Each row is a point on a tangle of strands that fork and nearly touch. The rows are in no order.
Points whose rows are less than 0.621 apart are linked; no others are. Some points are linked to none.
(974): [.20,.03,.31,-.21,.19,-.14,.23,-.23,.05,-.07,.01,.03,-.19,-.05,-.20,.04,-.16,.07,-.02,-.06,.08,-.27,.00,-.23,-.15,-.03,-.09,-.02,-.05,-.29,.04,-.34,-.15]
(606): [-.27,.08,-.09,.10,-.20,.34,-.18,-.05,-.18,.12,-.07,-.16,.08,.17,.02,.00,.10,.11,-.16,-.07,.05,-.05,.19,-.02,.10,-.20,.10,.08,-.03,.06,-.10,.06,.17]
(424): [-.15,.08,-.28,-.01,.12,.29,.01,-.16,-.16,.14,-.12,-.24,.24,.06,.21,-.08,.11,.19,-.03,.05,-.20,-.01,.14,.13,.25,-.43,-.13,.04,-.01,.18,.18,-.15,.19]
(44): [-.29,.07,.16,-.12,.00,.34,-.06,-.02,.00,-.09,.08,-.02,.10,.19,-.19,-.08,-.19,.01,-.29,-.33,.15,-.06,.18,-.10,.28,-.19,.00,.07,.10,-.22,-.11,-.10,-.23]
(173): [.09,.07,-.11,.04,.08,-.24,.03,.10,.15,-.05,-.03,.22,.07,-.02,-.03,-.22,-.09,-.02,.27,.31,-.15,-.12,.07,.08,.08,.13,.05,-.01,-.04,-.02,.13,-.07,.02]
(1102): [.29,.08,.21,-.24,.04,-.24,.14,-.39,-.06,-.22,.03,-.11,-.12,.04,-.22,.09,-.13,.13,-.11,-.06,.00,-.20,.11,-.13,-.14,-.08,.08,-.05,.02,-.14,-.06,-.16,-.20]
(124): [.09,.03,.34,-.22,.11,-.20,.23,-.13,.24,-.08,.13,.14,-.25,-.10,-.29,.02,-.24,-.08,-.05,-.06,.17,-.22,-.03,-.20,-.13,.14,-.10,-.09,.03,-.25,-.01,-.20,-.18]
(112): [-.03,-.25,-.06,.08,-.15,.21,-.18,-.24,-.14,.17,-.13,-.16,-.15,.02,.09,.17,.00,.15,-.08,.08,-.01,.01,-.17,.03,-.07,-.21,.11,-.08,-.15,-.20,.00,.03,.30]
(726): [-.25,-.05,.21,-.02,.18,.19,.21,.09,.21,.25,-.10,.11,-.13,-.10,-.05,.01,-.05,-.01,.07,-.12,.08,-.04,-.18,-.16,.07,.01,-.22,-.07,-.06,.00,.11,-.13,-.03]
(342): [.03,-.18,-.19,.05,-.11,-.23,-.12,-.11,.25,.11,-.08,.02,.13,-.25,.12,.15,-.08,.07,.00,.27,-.15,.15,-.13,.36,.17,-.16,.23,-.18,.03,.08,-.02,.35,.15]
(752): [.12,.10,.22,-.14,-.24,.03,.06,-.16,-.26,-.15,.07,-.21,-.05,.10,-.17,.27,-.04,.04,-.45,-.24,.13,.01,.01,-.04,-.12,-.11,.20,.00,-.01,.09,-.18,.26,-.23]
(924): [-.09,-.01,-.01,-.16,.29,-.06,.30,-.02,.32,.14,-.09,.06,.05,-.22,-.01,.08,-.05,.02,.10,.10,-.19,.05,-.03,.10,.20,-.09,-.17,-.10,.01,.26,.12,-.05,-.04]
(72): [.03,-.09,-.05,-.18,.27,-.11,-.03,.08,.32,-.19,.22,-.03,.05,-.10,.05,-.21,-.17,-.04,.03,-.15,-.02,.15,.04,-.03,.08,.03,-.15,-.10,.29,-.34,-.08,-.30,-.12]
(533): [-.32,-.03,-.13,-.09,-.03,.53,-.16,-.05,-.06,.16,-.02,-.36,.11,-.03,.23,.10,.13,.13,-.22,-.20,.02,.22,.05,.14,.26,-.46,-.19,.03,.13,.12,-.20,.13,.21]
(69): [-.17,.05,-.03,.29,-.15,.10,-.18,.16,-.02,.07,-.06,.26,-.05,.16,-.09,-.15,.07,-.08,.18,.13,.04,-.13,.10,-.02,-.01,.20,.14,.14,-.10,.03,-.01,.14,.09]
(41): [.15,.10,.09,.10,-.25,-.19,-.05,.19,-.10,-.11,.12,.13,-.12,.03,.00,.05,.09,-.11,.10,.14,.10,.10,-.12,.09,-.20,.30,.20,.03,-.06,.24,-.05,.28,-.05]
(560): [-.38,-.03,.26,.12,.19,.22,.17,.23,.44,.22,-.03,.29,-.08,-.15,-.19,-.07,-.09,-.15,.07,-.12,.16,-.10,-.12,-.14,.27,.07,-.30,-.04,.06,.02,.05,.01,-.07]
(981): [-.06,-.01,.12,-.13,-.01,-.20,.01,.24,.47,-.17,.33,.22,-.05,-.14,-.01,-.02,-.19,-.28,-.05,-.09,.20,.23,-.09,.12,.07,.32,-.01,-.12,.21,.06,-.24,.17,-.22]
(1135): [.41,-.25,-.15,.03,-.20,-.10,-.23,-.11,-.03,-.18,.19,-.11,-.11,-.01,.05,-.06,-.20,-.11,-.11,.06,.05,.02,-.18,-.06,-.23,.13,.13,-.04,.06,-.45,-.18,.09,.06]
(134): [.01,.06,-.03,.03,-.33,.24,-.10,-.26,-.45,.07,-.03,-.29,.00,.08,.03,.19,.08,.17,-.41,-.12,.02,-.01,.08,-.02,-.05,-.24,.23,.03,-.15,.01,-.03,.24,.12]
(577): [.25,.18,-.09,-.14,-.04,-.39,.09,-.08,-.07,-.20,.04,-.06,.19,.05,-.05,-.09,.07,.03,-.14,.13,-.16,.01,.25,.13,-.04,.01,.19,.03,.15,.18,.00,.10,-.23]
(828): [-.40,-.05,.14,.21,.16,.33,-.03,.34,.37,.22,-.03,.15,-.02,-.11,-.04,-.07,.03,-.20,.15,-.17,.14,.08,-.19,-.07,.18,.09,-.32,.04,.12,-.03,-.01,-.11,.07]
(217): [.16,.17,.17,.06,-.18,.01,-.02,.00,-.29,-.15,.00,-.02,-.11,.23,-.14,-.01,.04,.05,.01,-.04,.12,-.14,-.01,-.18,-.22,.15,.08,.16,-.12,-.03,.01,.01,-.10]
(231): [.26,-.33,-.08,-.09,-.05,-.07,-.12,-.20,-.04,-.08,.08,-.17,-.19,-.08,.05,.03,-.18,.01,-.06,.03,.01,.00,-.21,-.04,-.17,-.02,.07,-.15,-.02,-.51,-.09,-.10,.13]
(110): [-.27,-.08,.16,-.02,.08,.35,-.14,.08,.09,-.02,.01,-.01,-.01,.10,-.05,-.12,-.13,-.11,-.19,-.33,.21,.03,.00,-.13,.14,-.16,-.12,-.04,.12,-.40,-.09,-.19,-.09]
(949): [.08,-.02,-.11,-.27,.27,-.21,.15,-.02,.24,-.10,.11,-.10,.05,-.16,.12,-.02,-.04,.04,.08,-.02,-.14,.23,-.02,.01,.02,.03,-.18,-.11,.22,-.08,.00,-.26,-.01]
(805): [.25,.08,.03,-.20,.03,-.19,.10,-.29,-.19,-.14,.00,-.16,-.01,.06,-.03,.08,-.03,.18,-.07,.06,-.07,-.09,.05,-.05,-.13,-.11,.08,-.07,.00,-.06,.05,-.10,-.06]
(284): [.29,-.33,-.15,.06,-.26,-.16,-.23,-.10,.21,-.23,.23,.03,-.23,-.10,-.04,.00,-.42,-.28,-.16,.04,.21,.05,-.26,.04,-.13,.19,.17,-.08,.05,-.37,-.28,.25,-.02]
(333): [.00,.13,.23,.08,-.07,.07,.01,-.10,-.14,-.14,-.03,.20,-.11,.26,-.32,-.13,-.23,.02,-.11,-.07,.16,-.34,.16,-.17,.01,.00,.12,.12,-.15,-.32,.00,-.06,-.17]
(914): [-.04,.04,.00,-.12,.16,-.28,.22,.02,.28,.04,-.05,.11,.04,-.21,-.04,.11,.00,.01,.05,.20,-.17,.07,.08,.15,.18,.03,.02,-.11,.04,.33,.07,.12,-.07]
(717): [.20,-.28,.09,.01,.06,-.10,-.06,-.11,.07,-.01,-.02,.04,-.27,-.14,-.03,.02,-.22,-.05,.13,.09,.03,-.12,-.25,-.16,-.20,.03,-.12,-.13,-.06,-.60,-.01,-.27,.08]
(40): [.18,.01,.06,-.16,-.28,-.29,.00,-.05,-.05,-.14,.07,-.15,.10,-.04,.04,.22,.08,-.10,-.42,-.13,.08,.11,.05,.21,-.13,-.06,.30,-.04,.19,.25,-.18,.46,-.27]
(66): [-.15,.05,-.07,.14,.11,.21,-.08,-.06,-.28,.13,-.20,.01,.03,.17,.03,-.11,.14,.10,.15,.03,-.10,-.22,.09,-.13,-.03,-.10,-.04,.15,-.16,-.02,.13,-.28,.14]
(383): [.03,.04,-.06,.06,-.26,.15,-.23,-.04,-.13,-.09,.13,-.07,.12,.23,.02,-.14,-.04,-.05,-.24,-.03,.13,.03,.12,-.03,-.02,.01,.19,.07,.05,-.14,-.13,.16,-.01]
(642): [.15,-.17,-.17,.12,-.16,-.20,-.15,-.09,.11,.01,-.03,.12,.05,-.12,.03,-.01,-.15,-.03,-.05,.30,-.04,.03,-.05,.23,.07,-.08,.28,-.10,-.06,-.09,-.05,.36,.13]
(710): [.01,-.16,-.12,.03,.06,-.14,-.15,.04,.39,-.07,.12,.18,.04,-.21,.03,-.12,-.24,-.09,.16,.17,-.05,.09,-.18,.15,.12,.05,.03,-.17,.06,-.26,-.08,-.02,.10]
(674): [-.07,.05,-.35,.02,.24,.22,.02,.25,.04,.01,-.04,-.11,.32,.05,.23,-.16,.19,-.08,.25,.03,-.25,.14,.00,.08,.14,-.03,-.27,.11,.04,.29,.18,-.20,.12]
(545): [.16,-.11,.24,.20,-.12,.02,-.10,-.04,-.09,-.01,-.08,.18,-.31,.03,-.18,.03,-.16,-.09,.09,.06,.21,-.32,-.15,-.23,-.27,.17,.02,.07,-.22,-.39,.01,-.02,.09]
(993): [-.02,-.09,.03,-.15,.05,.18,.06,-.15,-.32,.12,-.07,-.25,-.12,.02,.24,.21,.14,.20,-.01,-.16,-.01,.13,-.18,-.07,-.11,-.11,-.17,-.06,-.09,.05,.03,-.20,.13]
(432): [-.05,-.03,-.11,.02,.20,.09,.22,-.05,-.06,.19,-.27,-.04,-.01,-.08,.10,.12,.13,.14,.20,.15,-.21,.04,-.03,.13,.10,-.15,-.13,.01,-.23,.42,.26,-.07,.15]
(868): [.03,-.01,.03,.25,-.26,.07,-.30,.26,-.14,-.05,.09,.11,-.19,.13,.07,-.05,.08,-.19,.13,-.03,.23,.04,-.17,-.10,-.28,.36,.07,.14,-.09,-.09,-.10,.10,.12]
(702): [-.20,-.02,-.19,.23,.17,.33,-.17,.00,-.24,.17,-.21,-.09,.05,.12,.18,-.13,.23,.02,.21,-.03,-.12,-.16,.01,-.11,.03,-.21,-.19,.11,-.06,-.05,.10,-.39,.24]
(618): [-.04,-.09,-.10,-.08,.08,-.30,.06,-.03,.31,.06,-.08,.11,.12,-.32,.03,.19,.00,-.01,.02,.22,-.15,.18,-.08,.35,.21,-.08,.16,-.20,.11,.31,.00,.32,.00]
(882): [.02,-.01,-.11,-.16,.06,-.06,-.08,.07,.27,-.19,.24,-.02,.17,.08,.01,-.28,-.18,-.06,-.11,-.10,-.02,.16,.14,.04,.15,-.02,-.03,-.09,.30,-.21,-.10,-.11,-.19]
(225): [-.03,-.11,.11,.00,-.22,-.23,.05,-.05,-.01,.09,-.11,.05,.06,-.08,-.02,.25,.01,.02,-.28,.08,.04,.08,.08,.25,.07,-.12,.28,-.10,.01,.24,-.06,.53,-.10]
(932): [.28,.21,-.05,-.08,-.01,-.33,.03,-.01,-.01,-.30,.11,.09,.19,.15,-.12,-.25,-.06,.01,-.07,.15,-.06,-.13,.30,.03,-.03,.09,.17,.06,.06,.02,.03,-.01,-.24]
(437): [-.25,.01,-.11,.02,.08,.32,-.03,.01,.17,.11,-.11,.00,.18,.00,-.06,-.17,.03,.06,-.04,.03,-.07,.01,.16,.13,.33,-.32,-.05,.07,.08,.11,.04,.04,.04]
(1038): [-.23,.10,.17,.10,-.08,.30,-.10,.00,-.10,-.06,.02,.13,.03,.29,-.22,-.17,-.12,-.03,-.18,-.24,.23,-.22,.26,-.16,.14,.00,.08,.17,-.03,-.26,-.04,-.07,-.18]
(93): [.01,.00,-.14,.02,.07,-.12,.17,.00,-.12,.20,-.28,-.01,.06,-.12,.12,.21,.22,.17,.14,.24,-.25,.07,.03,.20,.08,-.09,.04,-.02,-.20,.52,.21,.16,.15]
(1036): [-.03,.06,.14,-.16,.17,-.23,.24,.11,.27,.11,.13,.11,-.15,-.26,-.03,.14,.00,-.09,.13,.02,-.04,.11,-.24,-.02,-.02,.28,-.18,-.13,.03,.17,.02,-.04,-.06]
(142): [.02,-.24,-.13,.14,-.17,.09,-.20,-.14,.08,.11,-.08,.01,-.03,-.01,.00,.00,-.12,.05,-.09,.21,-.03,-.06,-.04,.08,.01,-.17,.14,-.07,-.08,-.21,-.02,.18,.24]
(584): [-.14,-.04,.00,-.06,-.13,-.09,-.05,.23,.24,-.03,.14,.10,.08,-.08,.07,.11,.01,-.15,-.09,-.05,.10,.31,-.06,.24,.14,.11,.13,-.10,.14,.31,-.16,.37,-.11]
(923): [-.19,-.09,-.15,.13,.04,.25,.06,-.16,-.12,.29,-.32,-.06,.00,-.01,.08,.13,.18,.22,.18,.13,-.14,-.08,.08,.07,.15,-.26,-.12,.10,-.23,.41,.17,.05,.30]
(64): [-.16,-.14,.00,.03,-.26,.00,-.07,.07,.13,.10,-.01,.02,.03,-.10,.04,.21,-.02,-.02,-.17,.00,.09,.25,-.06,.27,.15,-.08,.14,-.10,.08,.17,-.18,.51,.05]
(784): [-.19,.10,-.28,.15,.20,.30,-.10,.38,.07,.06,.01,-.08,.28,.07,.21,-.23,.24,-.17,.28,-.11,-.14,.14,-.02,.01,.14,.05,-.28,.14,.13,.11,.09,-.33,.09]
(240): [-.30,-.11,.13,.14,.03,.25,-.16,.29,.17,.11,.06,.11,-.10,-.07,.08,-.04,.03,-.20,.11,-.26,.22,.14,-.24,-.13,-.01,.12,-.23,-.03,.10,-.27,-.15,-.14,.09]
(899): [.04,.07,.22,-.13,.04,-.11,.19,.15,.01,.01,.13,.05,-.18,-.09,-.01,.17,.10,-.01,.09,-.10,.07,.14,-.24,-.09,-.17,.25,-.11,-.04,-.02,.13,-.02,-.04,-.06]
(972): [-.04,.08,.31,.11,.09,.07,.09,.02,-.07,-.03,-.08,.17,-.14,.06,-.22,-.09,-.15,-.02,.05,-.13,.11,-.34,.02,-.30,-.08,.09,-.12,.08,-.14,-.34,.11,-.22,-.12]
(800): [.08,-.02,-.11,.25,-.18,-.01,-.28,.06,-.06,-.04,-.04,.24,.00,.15,-.01,-.20,-.08,-.09,.13,.22,-.03,-.16,.05,-.02,-.08,.14,.17,.13,-.09,-.24,-.04,.08,.13]
(355): [.13,.16,.00,-.23,.04,-.33,.16,.00,-.07,-.14,-.02,-.07,.14,-.04,-.03,.12,.12,.01,-.17,-.03,-.09,.10,.18,.14,-.06,.01,.10,.02,.15,.35,.00,.19,-.23]
(1069): [.21,.17,.19,.10,-.23,-.08,-.01,.12,-.12,-.16,.08,.15,-.14,.19,-.14,.00,.00,-.11,.06,.01,.22,-.13,-.03,-.09,-.27,.29,.11,.15,-.12,.13,-.02,.15,-.16]
(621): [-.01,-.05,.26,-.16,.11,-.20,.18,.05,.41,-.01,.19,.26,-.19,-.19,-.18,-.04,-.28,-.19,.05,-.05,.14,-.11,-.10,-.09,-.01,.20,-.15,-.15,.09,-.25,-.06,-.08,-.15]
(583): [.00,-.20,.14,.18,.07,-.02,-.03,-.01,.03,.12,-.13,.20,-.27,-.14,-.06,.00,-.09,-.03,.20,.09,.09,-.22,-.25,-.18,-.12,.07,-.11,-.08,-.19,-.45,.08,-.13,.19]
(1003): [-.14,.06,-.12,.09,-.34,.35,-.25,-.18,-.42,.15,.09,-.37,.09,.11,.15,.08,.14,.13,-.34,-.12,.02,.04,.12,-.06,-.01,-.27,.10,.05,-.06,-.08,-.12,.15,.17]
(916): [.07,-.25,-.07,-.03,-.02,.14,-.10,-.23,-.31,.13,-.04,-.27,-.15,.00,.24,.14,.05,.18,.00,.00,.00,.05,-.22,-.04,-.13,-.19,-.07,-.12,-.11,-.19,.03,-.20,.24]
(195): [.10,.00,-.04,-.09,-.13,.00,-.12,-.02,.00,-.17,.26,-.12,.10,.14,.03,-.13,-.10,-.06,-.22,-.13,.10,.13,.13,.00,.03,-.02,.12,-.03,.17,-.22,-.16,.04,-.18]
(917): [-.11,.04,.16,.18,.13,.12,.07,-.06,-.21,.12,-.22,.10,-.13,.06,-.08,-.04,.00,.11,.14,-.03,.01,-.33,.01,-.27,-.06,-.08,-.16,.06,-.22,-.21,.20,-.32,.08]
(941): [-.26,.08,-.03,.26,-.06,.05,-.04,.23,.03,.13,-.09,.24,.03,.12,-.10,-.07,.10,-.03,.17,.16,-.04,-.07,.16,.02,.17,.16,.11,.13,-.09,.37,.11,.28,.05]
(557): [.40,.16,.00,-.16,.12,-.34,.10,-.06,-.03,-.25,.15,-.15,-.03,-.02,-.04,-.06,.07,.06,.16,-.03,-.05,-.02,.08,-.16,-.27,.16,-.02,.02,.11,-.04,.03,-.27,-.07]
(302): [-.08,.11,-.17,.00,.18,.16,-.06,.11,-.10,-.06,.01,-.08,.22,.16,.12,-.27,.05,.05,.09,-.06,-.15,.02,.13,-.08,.10,-.08,-.13,.05,.09,-.05,.09,-.32,-.02]
(239): [-.24,-.15,.13,-.08,.17,.26,-.05,.19,.15,.10,.09,-.04,-.07,-.06,.14,.02,.01,-.11,.00,-.35,.12,.27,-.27,-.14,.02,-.04,-.34,-.11,.16,-.28,-.08,-.27,.00]
(412): [.28,-.08,-.15,.01,-.33,-.20,-.15,-.15,-.13,-.13,.12,-.18,.13,-.03,.06,.02,-.06,-.10,-.32,.07,.02,.14,-.04,.11,-.12,-.01,.29,-.05,.07,-.16,-.14,.32,-.01]
(751): [.15,.14,.14,-.21,.14,-.21,.31,-.09,-.14,.02,.00,-.12,-.09,-.11,.01,.23,.15,.08,.02,-.06,-.04,.06,-.08,-.08,-.17,.14,-.07,-.02,-.06,.32,.07,-.12,-.09]
(99): [.00,.04,.15,-.03,-.38,.18,-.05,-.23,-.39,-.04,-.02,-.23,-.06,.12,-.12,.30,.04,.09,-.41,-.19,.14,-.03,.05,-.09,-.04,-.13,.24,.07,-.11,.08,-.11,.33,-.05]
(796): [-.11,-.01,-.33,.02,.33,.31,.05,.01,.04,.12,-.17,-.17,.21,-.01,.20,-.08,.16,.08,.19,.06,-.21,.07,.03,.15,.21,-.30,-.26,.09,.00,.32,.17,-.25,.14]
(374): [.13,.05,.01,-.01,-.21,-.20,.05,-.11,-.25,.03,-.11,-.07,.10,-.03,.06,.22,.14,.08,-.18,.11,-.06,.03,.03,.21,-.08,-.13,.26,-.01,-.06,.22,.03,.44,-.04]
(1139): [-.02,.13,.03,-.09,-.06,-.28,.01,.25,.31,-.21,.28,.19,.08,-.12,.01,-.01,-.02,-.25,.05,-.05,.10,.28,.00,.19,.07,.33,.04,-.05,.20,.30,-.13,.20,-.22]
(402): [-.15,-.02,-.21,.31,.06,.10,-.23,.18,.09,.14,-.13,.16,.09,.00,.11,-.19,.16,-.03,.36,.22,-.12,-.06,-.05,.06,.06,.04,-.01,.06,-.07,-.02,.09,-.13,.23]
(834): [-.03,.00,.10,-.09,-.17,.23,.01,-.11,-.43,.07,.00,-.26,-.16,.10,.09,.30,.16,.18,-.13,-.23,.06,.14,-.18,-.09,-.20,-.08,-.02,.02,-.09,.04,-.06,-.02,.08]
(803): [.24,.13,-.13,-.01,.12,-.28,.06,.01,.05,-.22,.03,.12,.12,.09,-.07,-.32,-.09,.05,.15,.24,-.19,-.13,.22,.05,.03,.05,.07,.03,.01,-.10,.12,-.16,-.11]
(900): [.01,.06,-.10,.14,.31,.00,.11,.14,.10,.02,-.11,.16,.15,.03,-.03,-.30,-.04,-.05,.26,.11,-.17,-.25,.11,-.11,.09,.04,-.24,.07,-.10,-.11,.29,-.41,-.03]
(1096): [.15,-.02,-.17,-.03,.22,-.34,.01,.01,.34,-.10,.07,.23,.08,-.22,.01,-.19,-.22,-.03,.31,.29,-.16,-.05,-.02,.14,.11,.11,-.01,-.09,.03,-.21,.09,-.15,.06]
(1115): [.21,.08,.02,.14,-.30,-.21,-.05,.02,-.25,-.09,-.06,.03,-.04,.05,.01,.17,.22,.01,.02,.11,-.01,.04,-.08,.07,-.26,.15,.29,.06,-.11,.27,.00,.40,.00]
(178): [-.17,-.11,-.24,.03,.06,.34,-.03,-.23,-.14,.28,-.24,-.23,.03,-.05,.24,.10,.19,.23,.05,.10,-.12,-.02,.02,.17,.17,-.45,-.18,.05,-.12,.30,.08,.00,.34]
(1123): [.31,.16,-.04,.08,-.05,-.21,.03,.03,-.26,-.08,-.06,.05,-.02,.11,-.04,-.09,.12,.09,.25,.26,-.08,-.16,.01,-.06,-.25,.17,.10,.10,-.18,.08,.16,-.07,.05]
(323): [.04,.21,.01,-.06,.26,.04,.12,.13,-.15,-.13,.06,.01,.12,.16,-.05,-.25,.01,.03,.08,-.16,-.07,-.17,.17,-.20,.01,.08,-.18,.16,.00,-.11,.14,-.37,-.20]
(945): [-.01,.05,.20,-.15,.16,-.37,.23,.06,.45,-.03,.30,.29,-.17,-.31,-.12,.03,-.16,-.22,.13,.03,.08,-.05,-.12,-.03,.02,.37,-.18,-.15,.12,.03,-.07,.00,-.16]
(214): [.13,.16,.05,-.31,.35,-.20,.41,-.03,.04,-.05,.13,-.08,-.04,-.12,.01,.09,.13,.03,.08,-.13,-.12,.06,-.01,-.16,-.16,.18,-.26,.01,.05,.22,.11,-.38,-.13]
(761): [.02,.08,.18,-.01,-.10,.15,-.01,-.06,-.37,.01,-.04,-.12,-.13,.19,-.01,.14,.10,.10,-.07,-.15,.10,-.04,-.07,-.16,-.18,.01,.06,.08,-.15,-.02,-.01,-.06,.04]
(995): [.17,-.04,.17,-.14,-.40,-.17,.01,-.18,-.15,-.12,.05,-.23,.05,.01,-.08,.27,-.04,-.12,-.51,-.17,.17,.03,.04,.10,-.12,-.09,.33,-.06,.07,.08,-.23,.49,-.25]
(336): [-.35,.07,-.06,.27,-.13,.26,-.03,.07,-.10,.28,-.22,.05,-.01,.11,-.08,.08,.24,.10,.12,.09,-.01,-.09,.23,.04,.11,.02,.07,.13,-.15,.46,.02,.24,.12]
(1134): [-.22,-.04,.03,.05,-.01,.26,-.01,-.09,-.02,.14,-.12,-.02,-.02,.07,-.08,.02,-.01,.16,-.06,-.02,.03,-.04,.07,.01,.11,-.19,.03,.01,-.05,.03,-.02,.05,.08]
(1006): [-.14,.02,-.18,.15,-.16,-.01,-.02,.04,-.13,.20,-.25,.02,.11,-.08,.09,.17,.25,.12,.02,.22,-.11,.08,.13,.22,.10,-.16,.14,.01,-.10,.45,.13,.44,.19]
(601): [-.15,.14,-.04,.02,.02,.23,-.01,.24,-.23,.02,-.01,-.11,.05,.18,.14,.03,.21,.03,.07,-.16,.01,.12,-.01,-.03,-.04,.05,-.10,.12,-.03,.22,.03,-.12,.05]
(1041): [-.16,-.14,.17,-.07,.09,.23,-.13,.17,.13,-.09,.18,-.07,-.02,.05,.01,-.08,-.13,-.13,-.16,-.38,.21,.20,-.11,-.13,.05,.00,-.20,-.11,.24,-.41,-.19,-.22,-.12]
(649): [.36,.17,-.05,-.18,.16,-.39,.20,-.18,-.14,-.19,.01,-.12,.04,-.02,-.04,-.02,.09,.13,.12,.14,-.19,-.09,.14,-.05,-.15,.05,.01,.02,.04,.08,.15,-.23,-.07]
(768): [-.17,.08,-.17,.09,.29,.30,-.03,.27,.08,.01,-.02,-.03,.28,.14,.10,-.29,.09,-.14,.16,-.15,-.08,.05,.11,-.09,.18,-.07,-.29,.11,.12,-.03,.10,-.44,-.04]
(176): [.07,.11,.06,-.22,-.11,-.32,.08,.07,-.04,-.14,.13,-.09,.15,-.06,.06,.20,.17,-.11,-.26,-.14,.02,.23,.11,.20,-.06,.06,.12,-.02,.25,.40,-.13,.34,-.29]
(264): [.13,-.22,-.10,.02,-.12,-.15,-.20,.00,.31,-.14,.22,.15,-.07,-.15,.07,-.06,-.33,-.19,.00,.05,.11,.17,-.19,.18,.02,.18,.13,-.15,.10,-.27,-.24,.15,.06]
(1000): [.28,.01,-.18,-.20,.15,-.33,.04,-.09,.13,-.23,.19,-.15,.04,-.04,.11,-.12,-.03,.03,.07,.06,-.14,.12,.09,.03,-.10,.11,.00,-.09,.25,-.18,-.03,-.21,-.01]
(143): [-.27,-.05,-.09,.31,-.25,.13,-.08,.01,-.03,.31,-.25,.07,.01,.02,-.06,.08,.16,.16,.01,.16,.02,-.05,.23,.13,.12,-.10,.19,.10,-.08,.37,-.03,.44,.21]
(354): [.11,.21,.04,-.16,.32,-.04,.29,.00,-.10,-.10,.04,-.10,.07,.05,-.07,-.05,.05,.05,.05,-.12,-.13,-.07,.12,-.19,-.03,.11,-.22,.09,-.04,.07,.18,-.42,-.22]
(543): [-.11,-.06,.01,-.09,.27,.10,.32,-.04,.10,.23,-.18,.04,-.03,-.11,.03,.11,.03,.08,.16,.06,-.17,.02,-.09,.00,.12,-.09,-.21,-.03,-.13,.32,.21,-.16,.05]
(211): [.08,-.12,.07,.27,-.13,.04,-.17,-.05,-.08,.04,-.16,.25,-.17,.11,-.16,-.15,-.12,-.02,.10,.15,.09,-.29,.04,-.14,-.13,.11,.13,.12,-.22,-.37,.00,.04,.12]

A fork is a point with three links, a tip a point with one. Leave the first point through the second and follow the links. Name the first fork or tip that comes.
(217), (1069) => (981)
(702), (66) => (726)
(1115), (41) => (432)
(1041), (110) => (702)
(899), (1036) => (383)
(932), (577) => (437)

Name the points in between on the shortest way along the links from the first point to the second, in order.
(112), (924) => (142) > (642) > (342) > (618) > (914)
(768), (211) => (784) > (674) > (796) > (424) > (178) > (923) > (432) > (93) > (1006) > (143) > (336) > (941) > (69) > (800)
(1036), (1000) => (945) > (621) > (124) > (974) > (1102) > (805) > (649) > (557)
(917), (828) => (972) > (333) > (1038) > (44) > (110) > (1041) > (239) > (240)
(173), (211) => (1096) > (710) > (264) > (284) > (1135) > (231) > (717) > (583) > (545)
